Points, in no order, along strands that fork and pass close to each other.
Points whose rows are less than 59.4 apart are linked; no others are.
Sab: [  9  -8   5  -4  11  -3  -1  -9  -8  -7  18  17  21 -16 -13  -9 -13  14
 -22 -30 -15   2  12 -15   5  11  27   9  -3]
tanul: [ 14 -13  19   4 -13  13 -14  28  -9   9  -5  -3 -10   0  28   1  -8   8
   0   6  -1 -32  -3 -13 -20   2  20  14   1]
segab: [  9  -2  14  -1  10   0  -2  -9 -11  -1  12   8  12  -9  -7  -8  -3   7
 -19 -12  -7   0   6 -15  -2  10   0  12   2]
toz: [ 21  -6 -15   9   0  13 -11 -17  -8   2  30   2  12  -4 -26  -9 -22 -16
   5   1   5   7  14 -18   1  14  27   4  -1]
kubi: [-10   3   7   0   2   5   3   9  -5 -13  -4  11 -25  21  10  -2  22 -12
   7   7   7   4  -5  13  -4 -33 -26  -6  -2]
led: [-11 -15   8  -7  28 -17  11  -2   4  -7 -27  -2 -12  25   3   1   7   1
   9  10  -8  13   1  13  -1  -4 -20 -15 -26]
dun: [ -9 -12   7  -2 -36 -10  11  18  33   3  -5 -17   1  19   0  -5   5 -15
  -5  16  12  11  -1   9  -2   7 -29 -13  18]
Tak: [  9  -2  11  15 -22   7   4  16  -4  20  -2 -15  10  -2  -5 -21 -20 -15
  -8  11   6 -22  -5 -18   3  15  15   8  10]
nebu: [  2 -18  23  -3   0 -23   8 -19  19  -8   3  19   4   5 -11  -3  -8  18
 -26  -9 -20   5  -1   5  11  16 -20  11   8]
Tufi: [-10  17 -23   1  -3  30  16 -15  23  19   5  -8   5  -1   3 -21   8 -18
  35   9  -1   5   9  31   7   6   1 -23  -6]
lek: [ 19  13 -25  10   6  18 -12  -3 -26   6  22 -10   5 -20  -5   4 -12  12
  19  -7   0  12  13  -5 -12  -4  40  -1  -4]
pon: [  0  -4   7 -11  14 -22   5 -18   5  -9  -6  -1  -2  17 -16  12   6  30
  -4   0 -15  43  -6  23   0  -5 -11  -3  -6]
Regul: [  3   8 -12  -8 -14  -3  22  46 -15   7 -10 -27 -16  17   4 -10   2  -7
  15  24   9 -20 -10   3   1  -2  11  -7  -1]
patez: [  8   7  15  -1  -7   4  -4 -16  -7  -7  15  23   3  -8 -10 -10  10  -1
  -8  -8   1  12  -3 -13  -9  -9 -13  12  16]
mog: [ -1   0 -10  -3  23  20   1   4   4  11   7 -14  14  -2  -2  -4  -1  -5
  -8  -9  14 -14  25 -10  11  27  -3   1 -14]
gomi: [  5  -6 -13   0   0 -14  -7 -28  36  -9  17  38  -3 -12  -4  -8   2   6
 -14 -52   6  20  11  13  -8   4  -4  16  11]
terar: [ 11 -30  30   3   0 -25 -13  32  -1 -20 -23   6  -8   5  18  -1  -8  13
   1   6 -10  -8  -1 -19 -10  -4   9  24 -14]
tafev: [  2  16 -25   9 -19  -3   0 -25   7   4   6 -25   3   5 -17  14 -15  -2
   3  16  -5  40   1   4   2  10   6 -24  13]
virig: [ 19  18 -15  15   4  39   5  11 -24   7  13  -3  -7 -12  -5  -2   8   1
  20   8  18 -15  -8  -3  -7   1  17   1   2]
Gavi: [-13 -14  23  11  -9   6  -1   2  -5   3  -5  18  11 -27   0 -14 -28  12
 -19  -8 -20 -19  10   1 -19   5  44  25   4]
Rupes: [  4   4  -6   3 -21 -20   7 -14   6   2  -6 -26  -9  17 -14  15  -5   2
  -5  25  -5  32 -16   7  -6   3  -2 -27  15]
Vokab: [  0 -17  18  10 -20  -8   4   0  23  -2   3   3 -13  17   8  -7   4 -12
 -18   9   6  -3   1   0  -1  -4 -37  -2  10]
vot: [-13   5  -4   2  19  23 -16  -9  24  -2  -6   1 -16   1  13  14  14 -20
 -12 -20  23 -29  13   3   2   6 -30   8  -2]
gudot: [ -2  16 -18   5  18  12  12 -17 -11  27  -2  -8   5   7   6  -4  -1   8
  23   6 -22   6  -3  24   4  -6  10 -21 -16]
sol: [-14  11 -19 -13 -31   1  19  14  14   6  -7 -30   1   8 -13  -2   4 -19
  23  22   4  14  -3  17   5   9   0 -31  31]
gitar: [ 10  18 -17   6  17  34  -1  -3 -25  10  17  -5   3 -10 -16  -6   6   0
  24  -1  14   8   7   1  -5  -6  19   1  -6]
mose: [-10  -5  21  -8   1  -8 -20 -11  18 -27   2  27 -13  -7  14  13  24 -15
 -12  -8   8 -18  -8  -9   1 -26 -34  11   3]
menum: [ 11   7  -8  -7 -16   5   7  35  -7  10  -7 -47  -7   3   8  -9 -10   8
  14  14  11 -14   2  -3 -10   2  32   0   5]
Boza: [ -4   4  -7   9   9  25  13  11   1  10   0  -5  -8   3  15   2  13  -9
   5  20  17 -31   0   8   9  10 -22 -13  -7]
Bor: [ -2  22  16 -11 -14  10  -9  -4  -7 -19  12  26   1  -9  -5 -10  27  -3
   1 -10  15  15  -9  -9  -5 -27 -18  18  12]
baf: [  1  14 -33   6 -14  -4  18  -6  -3  11  -5 -31   2  -7   9  14 -11   1
  23  34 -15   3 -12  18   4  17  13 -38   9]
fiz: [  8 -13  20   3 -13  11 -12   8  -3  11   0   2   4 -13  12  -8 -21  12
 -12  -7 -14 -20   9 -13 -21   8  38  16   5]
Vud: [  9 -14  34   4 -14 -18  -4  40  -6  -9 -20  -6  -3  12   5 -14 -17  -6
 -11  10  -3 -15 -12 -15  12 -13   7  36  -5]
goz: [ 15  -9   5  11   5   4  -1  19 -18   7   2  -4  -8  -1  22   5   2   7
  -1  10   0 -27  -7  -8 -15   6   0  -5  -4]
subu: [ 14 -18  18  -7  -6 -15  -4  21   4   2  -9 -32   8   8   3   0 -20  22
  -9   5 -12   4   5  -7  -9  16  22  12  -9]
ladi: [ 12  -5 -26   0  15  19  -4  -6   3   5  28  -9  16  -3 -21  -5 -12 -12
   5  -4  13   5  28 -10  12  22  18  -8 -15]
gaduk: [-14   6   3   3  13  21 -16  -7  13 -10  -2  14 -23  -2  18  21  23 -18
  -3 -12  20 -23  -3   3  -5 -20 -33  -1   2]
Pav: [-19  -3  34  -9  -6 -17 -11 -20  17 -26   2  38   0 -15   3  -6   8  -3
 -18  -5 -11 -22 -10  -3  13 -11 -26  25   5]
buvel: [  0   9 -30  -3 -22 -10   0   7   3   3  -9 -48   8 -14   7  18 -24   6
  15  22  -9   6  -7  -2   1  28  24 -29  15]
sulon: [ 10  10 -14  15   4  43  12  18  -8   6   8  -4  -7  -8   3   2  11  -5
  11  17  22 -34  -8  -1   8  12  -3  -2  -4]
zug: [ 11 -10   7 -14 -20 -10  -3  30   9  11 -17 -49  -2  10   8  -1 -21  15
   8  13   4  -2   5  -9 -13   8  33   5  -1]
vaki: [  3   1  21  16 -14  18  -3  21 -10   5  -3   2   3   2  -3 -13  -9 -21
 -16   6   7 -28 -11 -19  11  -1  -3  20   6]
Zumas: [  2  12 -11  -6  10  -6  -5  -7 -27  10   9  15  16 -15   7   8  15  22
   5  -8  -4  18  -7   0 -18 -13   7  -5  -4]
Mugo: [  4 -10  16 -12   6 -21   8  -4  16 -11  -7 -20   2  20 -23  10   0  24
 -13  11 -11  31  -4  12  10  18 -12  -1 -11]
vekot: [-20 -12  33  15   9  -1  -6   0   1  -3 -17  25  15 -13   4  -2 -15 -10
 -30   1 -10 -37  -9  -7  17  -5  -7  32  -4]
tif: [  9  12 -18   7   3   0  18   0 -17  14  -3 -22  -4   7   9   2  -3   9
  19  24 -10   0  -7  18  -7   1  12 -26  -4]
Moson: [ -6   4 -22  -7  20   6  -7 -20   4   3   1  43  -5  -7   2  26  15 -12
 -15 -52  22 -16   7  -5   3  18   1  -4   6]
netu: [  3   4   8   1  15  16  -8  17 -23  -9   0  10  -6  -8  17  12  16   4
   4   2   8 -27 -18 -11 -11 -11 -11  -1  -5]
gep: [ -1   0  11   0  -1   0  -1  37 -17 -20  -7  -1 -17  23   4  -2  16 -15
  -3  13   8 -10  -7 -10   8 -24 -13  11  -4]
saruv: [ -2  -6  -7  -7   7 -13   8   2   5   1  -7 -34  14  10  -7  15  -9  17
 -10  14 -15  22   2   9   1  23   8 -22 -12]
vun: [ 18  11 -13   5 -18 -17   5  -7 -18   4  -1 -24 -13   7 -10   3  -8   6
   2  16  -4  19 -19  -8 -12 -12  11 -14  25]
vuras: [-20  24  -2 -12  -5   7 -13 -15   7  -6   3  31   1 -19   6   3  35   1
   8 -18  24  14 -10   4 -13 -32 -26  11  -4]
fula: [-12  -7  16  -2  18   4 -11  -6   1  -5  -7  29  10 -16   6   8  -2  -5
 -30 -25  -7 -38  -6 -22   8  11  -7  17  -5]
vakov: [ -9  18 -34   6  12  25   4 -32  14  30   7   0   8   5  -3 -11  -4  -7
  32  -9 -12  17  12  28  16  -1  13 -19 -17]
zeg: [ -8  -1  -3  -4  19  17  -3  -7  16   5   1  -4   0   4   4   0   9 -10
 -15 -14  17 -11  24  -2   6  16 -23   6  -6]
disa: [-11  -7  -3   1   2   2  18  23   1   4 -12  -7 -11  18  18  -1  12 -15
  16  30  10 -23  -3  13  11   2 -24 -23 -13]
neb: [ -9   7 -31  -1  12   0  10  -5   3   8   3 -26  21   3   1  14 -12   9
  -1   2 -20  17  14  13  12  25  15 -37 -12]
deme: [ -7  11  -3  -8  28   6  -4  -8 -17   3  -1  18  -1  -8  11  12  20   6
   0 -11   6  -5  -3   1  -9  -8 -15  -5  -9]
Bivip: [  6  21 -44  15 -12   2  -4 -20 -14   3   9 -27   0  -7 -11  14 -29  -1
  21  12  -5  30   5  -2   6   7  23 -19   1]
bulo: [ 14   2 -13  11  -9   6   4   6  -4  15  11 -25  13  -6   0  -5 -13  -2
   2  14   1  -7   9 -14  -2  25  16 -11   6]
Vilu: [ -2 -23  15   1  19 -30   5   2   4 -26 -20  14 -19  15   2   8  12   4
   7  11   0  15   0  -1   4 -12 -30  -3 -15]
bafad: [-11  12 -16  -3 -12  16  18   1  14  10   1 -22   8   6  -3 -11   7 -15
  24  22   4   9   8  23   2   9  -4 -27   9]
gon: [ 20   5  -3  11 -21 -12  -4 -17 -14   1   7 -13   0 -12 -11  -5 -25   3
  -6  -1 -15   9  -9 -19 -13  -1  31  -1  25]
kame: [ -6   9 -18 -19   4  -9 -13 -24  25  -9  14  40   2 -19  -9   2  16   2
  -3 -60  25  20  15   9   2   0   4  26   1]
san: [ 11  -9 -18  -6  22  -1  -7 -16  -5  -7  28  20  19  -6 -18  -3 -10   4
 -14 -40   2  12  20 -13  17   8  32  -3  -5]
dade: [  1 -31  21  -3  16 -37  -3  -2   6 -21 -12  21 -11   8   9  11   5   4
 -10   3  -7  -6  -2 -13  10  -1 -30   7 -11]
Tenum: [ -6 -14  42   6  -3  -9  -6  17  -5  -8 -18   9  12 -12   6 -16 -22   6
 -17   2 -14 -23  -7  -5   5  -6  13  41  -8]
Pofe: [  5 -27  24  -7  14 -36  -8  12  -4 -24 -13  21   1  -5  16   7   1  16
  -9  -1 -15 -11  -7 -19  -2   3  -8  14 -17]
nozig: [-10   5   2 -15  18  -1 -12 -19   4  -8  -1  34   1 -13   6  19  15  -7
 -24 -36   6 -21   2 -12   4  10 -15  11   2]
suri: [  2   3 -14 -20  19   2 -11 -25   3  -6  25  30  13 -11 -25  -1   6   4
  -1 -42  14  25  20  -6   8  -4  14  14  -4]
Lag: [ -2   4  21   8  -6  22 -15  30  -9 -12  -1   4  -5   8   0   2   8 -22
 -16   5   7 -31 -12 -19  18 -21 -13  19   3]
Gal: [-18  11  -1 -10   1  -7  -6 -19   9   0  -4  21  -5  -9   9  -2  25  10
  10 -22   9  27  -3  24 -17 -35 -26  10  -2]
vov: [ -6   4   6  -5   7  -6   5 -22  13  -4  -4   4  -8   7  -2  -5  15  15
   3 -15  -1  37   3  27 -13 -22 -22   6   0]
suv: [ -8  17 -17   2   3  -2  -3 -18 -31  19   3   1  14  -9  -7   3   8  18
  21  -1 -12  35  -3  12  -7 -27  14  -3   0]
dubog: [ -9  14  -8   7  -7   5   4 -20 -16  23  -2   6  -2   8  -4  -7  15   5
  24   2  -7  33  -9  25  -9 -36  -2  -8   8]
turu: [ -3 -25  28   7  -1 -20  -4   0  18  -8  -6  10  -8  14  12   1   1 -13
 -21   9   0 -15  -1  -8  14  -6 -36  12  -2]
zoku: [ -8  11   1  -1  -5  -3  12   4 -22   7  -5  18 -20  19   4  -4  19  -6
  26   9  -1  15 -17  22  -8 -43 -12 -14   0]
lebag: [  5  -8  -3  -1   4 -14   2 -30  25  -3  15  24   1   2  -8  -1   1  13
 -23 -29  -8  20  11   6   1   9 -14   2  13]
nudiv: [  3  -2  -3   3  -4  -4   4  56 -24 -11 -15  -6 -28  22   9  -1   8 -12
   9  19   6 -22  -9  -6   1 -19   4   6 -12]
biki: [-14  -4  -3 -15 -42  -9  11  22  30   5  -9 -27   4  11 -16   0   4 -18
   5  16  11  21  -5  10   1  11 -10 -19  34]
Duru: [ -7  -7   1  -4  21  -6  16  10  -4   5 -24 -11  -7  24  12  -7   2  -6
  25  23 -12  -6  -6  14   1   2  -8 -26 -30]
gif: [-17  -8  32  -5   3 -18   5 -20  13 -16   1  35   6 -11 -13 -14 -10  14
 -19 -11 -20 -16   0   6  19   6 -18  30   9]
Luru: [  3  -2 -19   0 -20  -7  -4  11   9  10   2 -42  23 -14  -1  12 -29   2
   2  10 -10   2  10 -12   6  34  27 -19   8]
Mapab: [ 16  -2   4  11 -13   2  -7 -19 -15  -3  15   2   7 -19 -30 -21 -29 -12
  -1  -2  -7   4   2 -21  -8   1  41  14  13]

Follow the links from the first point to the second, and from the first to the third. Name the last point that the two ways share.
subu, dubog, baf | gep
bafad, Duru, terar | dade
menum, netu, sol | gep
baf, vekot, disa | dade

A fork is a point with three links, a tip a point with one. Leave the first point through the second and follow the links. Name the first fork or tip that comes.
dade, Pofe | Moson
virig, sulon | dade
gaduk, vot | Bivip
led, Duru | lek
Sab, segab | neb
dun, biki | gep

A fork is a point with three links. Follow the links from the first point to the second and name the forks in between, in order.
netu, Tak | gep
vekot, led | dade
led, kubi | dade gep
kubi, terar | gep dade
